Points on a hilly landscape, in no order, each with its height.
A ball rolls from a point to the lowest of its 2 nearest points, and stops where none of them is lower. Distance is the straight distance between rows; heights are no part of it.
z661: -12 10 9 12 -9 12 -3 -18 8 -2 3 -20 -5 -31 -11 -23 4 -38 -14 6 10 14 12 -8 -37 -2 -16  h=599
z838: 8 26 24 10 -29 -33 -7 13 23 -29 -9 16 -1 -8 -4 -10 3 -3 -25 -8 -19 -13 -1 -5 22 -6 20  h=207
z821: -16 0 -12 -3 16 18 26 -9 -15 -7 -3 -8 28 2 4 -24 -9 11 6 14 27 -10 6 -5 -27 13 20  h=562
z726: -9 -9 0 -3 18 -5 9 13 17 4 16 8 -18 -14 4 5 2 0 -7 0 -9 5 -3 3 1 12 2  h=156
z25: -5 4 0 11 -18 4 -17 -3 20 -8 19 12 -17 10 0 0 -2 -12 17 -34 -17 19 -3 -17 8 -15 5  h=332
z260: -3 -3 5 9 -8 -4 22 1 -12 -23 -4 15 9 11 4 -7 -3 8 -11 8 26 -26 14 7 -8 26 16  h=524
z168: 3 -10 7 -15 4 18 13 -13 -3 9 0 4 6 13 21 -2 -2 22 36 2 21 -17 8 -8 -7 18 3  h=537
z223: 8 -11 3 4 10 4 6 -7 -15 3 25 -2 -15 14 21 4 5 14 6 1 28 -30 13 3 7 41 10  h=681
z580: 3 8 0 25 -13 -10 17 13 18 -24 3 20 -16 8 -13 -4 -1 -1 -14 -5 -3 -19 13 6 4 7 15  h=427
z322: 2 -12 -12 12 -8 17 -13 -24 3 15 -13 2 23 -1 4 7 -18 -13 17 -24 -1 10 10 -20 -22 -16 -14  h=434
z55: 2 -13 -10 -12 19 12 -14 5 -8 5 11 -9 3 -11 -25 -9 -1 16 3 7 -16 25 -31 20 28 -19 1  h=187
z364: 0 22 -3 16 -12 0 -13 17 25 -12 16 14 -31 5 -10 -1 5 -8 -1 -22 -15 -10 9 -1 9 -2 16  h=386
z232: -8 7 4 6 -9 16 4 5 5 6 7 1 -23 0 1 17 10 -13 -12 -16 13 -16 23 -14 -7 9 -8  h=643
z345: -11 -22 -2 -5 -17 2 -17 -5 -9 12 -5 1 -3 -17 -5 5 12 10 18 -13 -32 36 -36 -8 29 -12 3  h=569
z730: -2 -12 6 -6 -20 -9 2 6 4 -1 -9 6 7 -13 17 8 -2 -8 1 -13 -13 9 -9 -15 4 -6 1  h=516
z86: -8 -15 -3 -21 14 -10 8 15 -17 -4 15 6 10 -15 -8 1 11 24 -7 1 -7 15 -20 17 30 2 7  h=260
z735: -1 2 -3 3 2 4 -5 4 1 -5 28 -13 -1 34 13 6 -4 -16 -4 -1 6 17 1 -7 -8 -7 -7  h=432
z890: -15 19 9 10 -16 9 26 -5 9 -6 5 2 -7 -6 -2 -6 11 -20 -4 -16 23 2 6 -29 -17 1 -1  h=620
z750: 6 -6 2 11 -12 11 -4 3 19 1 -6 -8 -13 14 -6 0 -12 -17 1 8 -11 -1 12 7 -16 0 -7  h=472
z263: -8 6 13 2 -3 25 29 -1 5 -7 -13 14 10 -16 -13 -15 -1 1 -7 -4 24 0 5 -4 -21 -5 -2  h=601
z252: 3 -11 -18 -16 7 15 -19 -14 -11 18 -17 1 8 -3 1 8 8 22 24 -7 -20 28 -30 -13 19 -29 -6  h=598
z858: 2 -6 -4 -24 24 -12 -18 3 -17 22 -17 -11 9 0 7 12 0 11 -1 14 -5 -6 1 18 -3 -7 -1  h=320
z657: -10 -14 1 4 -24 -14 6 13 15 -18 -18 5 5 -17 -3 -2 5 -15 -10 20 -18 -19 12 13 -4 -6 -3  h=258
z249: -1 -5 -1 12 3 17 18 -9 3 2 17 -10 -18 8 5 4 0 -3 -3 9 22 -24 21 -3 -13 25 -10  h=662
z851: -5 0 4 1 -14 -24 -12 21 -20 -5 7 11 -5 8 -9 10 17 3 -17 -16 -6 0 -7 22 28 5 14  h=72
z891: 0 -10 -11 -17 -1 14 -10 3 -10 23 -23 5 -7 8 -2 15 2 19 31 -3 -13 4 -3 -1 8 -11 -7  h=625
z991: 6 9 22 -5 6 -35 7 10 6 -21 17 16 -3 22 6 -2 11 17 -21 12 -4 6 -10 14 21 3 -3  h=346
z5: -9 -10 -1 6 -11 -16 -8 6 -20 15 8 1 -18 16 -33 12 20 13 12 -16 -12 4 -8 19 27 12 17  h=188
z867: 2 14 30 11 -22 -19 -6 6 19 -24 -1 9 8 -17 7 -15 -5 -20 -24 -14 -3 11 -6 -9 2 0 16  h=265
z334: 3 -7 -7 -23 27 -7 -6 3 -35 17 -3 -12 10 9 9 7 5 32 16 20 2 4 -11 14 8 15 9  h=368
z455: 6 -7 3 -5 -13 -18 14 -1 0 -5 15 8 -5 36 -6 -3 6 21 17 -18 -2 -10 -12 1 33 14 19  h=333
z720: -9 8 15 11 -20 12 -4 -12 24 -19 -3 3 0 -19 -5 -26 -6 -31 12 -2 1 21 4 -10 -27 -16 -7  h=622
z482: -2 -16 -10 -13 -3 -16 2 17 -15 0 -5 1 18 22 8 2 -8 20 10 18 -16 8 -11 12 10 9 7  h=409
z206: -3 2 -9 -12 16 10 6 0 -1 7 1 0 6 18 11 4 -5 6 21 11 17 -7 14 4 -17 -8 -8  h=560
z169: -11 1 11 -12 5 -16 -4 20 8 -11 15 11 -12 -23 1 -2 18 7 -12 7 -20 18 -17 18 23 -2 0  h=223
z678: -9 3 11 -7 -13 12 -22 -3 -8 21 1 -7 -26 1 -4 15 22 5 10 -18 -17 33 -28 -11 26 -5 -3  h=535
z868: 11 -3 1 8 -13 -8 -3 18 -1 -5 -5 9 -1 23 1 7 -12 3 0 20 -11 5 6 24 -1 8 -2  h=438
z747: -3 4 -4 15 7 19 12 -23 -4 17 -8 -16 5 -25 -31 -23 -5 -23 -7 5 18 5 15 2 -42 0 -18  h=573
z213: 15 6 -20 -6 27 13 -23 -6 4 12 -7 -30 2 -3 -5 2 -17 -15 -8 11 2 -18 10 7 -10 -17 -17  h=366
z188: -2 -17 -3 7 -10 -1 -6 3 0 11 14 15 -9 17 -14 3 3 11 17 -32 -12 14 -14 -3 23 -6 13  h=272
z447: -6 36 18 12 -21 -10 36 -6 16 -26 -7 18 -3 -1 -20 -24 6 -5 -10 -7 12 -4 4 -19 -8 -2 9  h=639
z194: 6 -7 -2 2 -5 9 -11 -4 -15 22 -9 2 18 -4 11 21 -23 -7 9 -13 6 0 15 -3 -16 9 -11  h=469
z336: 15 -6 -25 -2 32 11 -11 -7 9 15 -16 -12 16 -10 -1 -8 -21 11 12 6 -21 8 -24 -8 6 -21 4  h=186
z381: 1 3 21 1 -6 -27 8 0 21 -24 7 6 -3 3 13 -9 1 -12 -27 11 -6 4 -4 1 -2 4 2  h=307
z343: 10 17 16 6 -29 -28 -7 20 -1 -14 -1 12 0 13 -10 4 2 15 -10 -12 -27 7 -15 0 34 2 22  h=125
z990: 12 7 -14 -9 30 11 -33 -7 -9 23 18 -29 0 5 0 10 -5 -9 -1 -4 -3 9 2 2 5 -22 -26  h=430
z244: 3 -24 -17 -14 12 13 -9 -15 -15 20 22 -20 -5 15 6 7 2 12 22 0 11 -25 10 7 10 21 -1  h=703
z332: 6 1 -5 6 8 14 -27 -18 8 10 -17 -12 18 -22 14 2 -18 -14 0 -12 -16 21 -8 -24 -26 -22 -8  h=390
z917: -3 -4 -7 -23 5 -16 -7 0 0 1 -29 -6 28 -3 9 -1 -2 -2 3 17 -11 -6 -3 2 -15 -24 -5  h=264
z849: 8 17 -10 -2 -1 20 0 -11 -15 20 -14 -23 20 -14 6 16 -20 -16 4 3 14 -9 15 -14 -16 -1 -30  h=503
z54: -6 9 -28 4 36 22 14 -20 -11 14 -14 -28 23 -16 -10 -21 -18 4 10 12 17 -24 10 -13 -28 12 6  h=586
z340: -18 -4 -5 -9 6 0 9 6 3 -15 -24 1 15 -22 -4 -7 5 -4 -19 25 1 -16 13 9 -19 -15 -2  h=204
z128: 5 -12 2 8 -13 5 -2 4 -14 7 -13 8 17 13 5 9 -11 1 -1 -9 19 -22 22 8 -11 18 14  h=500
z103: 2 -15 -19 -4 37 4 -4 -7 2 2 3 -18 -8 -3 0 1 -1 -1 -11 27 3 -24 15 15 -22 2 -7  h=300
z900: -9 -4 -10 -6 13 -6 -17 1 7 -3 27 -11 0 -6 20 -2 1 -14 -2 -5 -12 28 -11 -10 0 -18 -1  h=467
z647: 5 -2 3 -4 -3 -11 3 -1 -8 9 28 -9 -13 44 5 12 12 1 1 -13 9 5 -9 -5 20 12 6  h=384
z31: -8 -13 12 -6 -25 -8 -27 4 11 -10 1 14 5 -19 7 -9 8 0 7 -15 -28 22 -19 -5 26 -16 5  h=542
z702: 10 11 -8 14 6 22 -9 -16 0 20 -28 -18 18 -36 -22 -5 -23 -20 -3 3 4 -10 19 -1 -27 -4 -19  h=541
z658: -19 3 -10 18 -13 3 30 -4 -21 -13 -3 6 19 3 -11 -17 -5 -6 3 5 24 -11 18 4 -31 20 7  h=543
z46: -1 -6 16 -7 -25 -21 16 8 3 -2 -13 18 -1 0 8 9 4 10 2 -4 0 -19 1 -1 17 16 2  h=489
z354: 7 -1 3 -15 12 17 -23 -2 -17 25 7 -20 -13 14 -1 15 10 3 1 -8 -2 26 -18 1 13 -14 -10  h=487
z6: 9 -3 -6 -1 14 -3 12 12 -27 -12 22 3 -13 14 21 11 15 24 -6 28 25 -8 -7 19 22 23 -10  h=412
z104: -4 -13 3 25 -12 1 18 -4 20 -8 -7 3 -5 9 -23 -13 -5 -13 -4 3 0 -10 12 2 -26 13 15  h=462
z594: 6 50 5 25 -12 -22 34 -3 6 -33 4 16 -20 8 -16 -15 13 -6 -16 4 23 -25 16 -9 -4 -1 10  h=653
z725: 4 26 3 15 -4 -25 20 8 0 -40 6 13 -17 34 2 -2 21 7 -25 9 20 -31 9 -5 11 0 6  h=670
z612: -8 -5 -2 17 -19 14 -5 12 8 -8 -11 -3 -1 -40 -5 2 -2 -29 -15 3 -7 -10 21 6 -17 1 -2  h=317
z328: 8 -8 17 -6 -22 6 24 -8 3 8 -9 7 -2 19 14 8 -4 3 16 1 15 -9 -1 -12 4 15 -4  h=513
z50: 4 -2 10 -18 6 5 -27 -6 12 6 -24 -5 11 -22 20 0 -4 -2 -4 3 -22 28 -21 -13 -1 -27 -4  h=338
z189: -1 13 3 -1 17 27 5 -3 8 3 -1 4 3 -10 0 -3 -9 -10 3 0 16 10 13 -8 -26 -16 -17  h=582
z160: 14 11 -12 -8 28 -3 -37 -3 0 15 -10 -18 8 -23 10 2 -15 -5 9 6 -29 25 -24 0 4 -22 -12  h=273
z527: -2 -17 -15 -9 29 -4 -7 3 -4 10 17 -13 -22 -13 4 13 12 3 -11 14 -3 -3 5 19 3 13 -11  h=231
z979: 14 -27 -13 -7 32 16 -5 -7 0 17 7 -5 8 0 -13 -3 -14 17 12 -4 -5 3 -16 13 13 -4 9  h=77
z552: 3 12 12 -5 14 -23 20 14 -5 -12 17 19 4 12 23 7 7 12 -3 16 20 8 0 8 5 10 -9  h=377
z555: 17 23 18 1 -10 -19 28 -1 8 -15 -6 30 -19 -6 0 6 7 16 -8 0 14 -28 8 -4 18 18 -2  h=463

For each start below, name the point where the ball stops.
z345 => z726
z244 => z851
z263 => z851
z750 => z340
z31 => z851
z725 => z851
z322 => z979
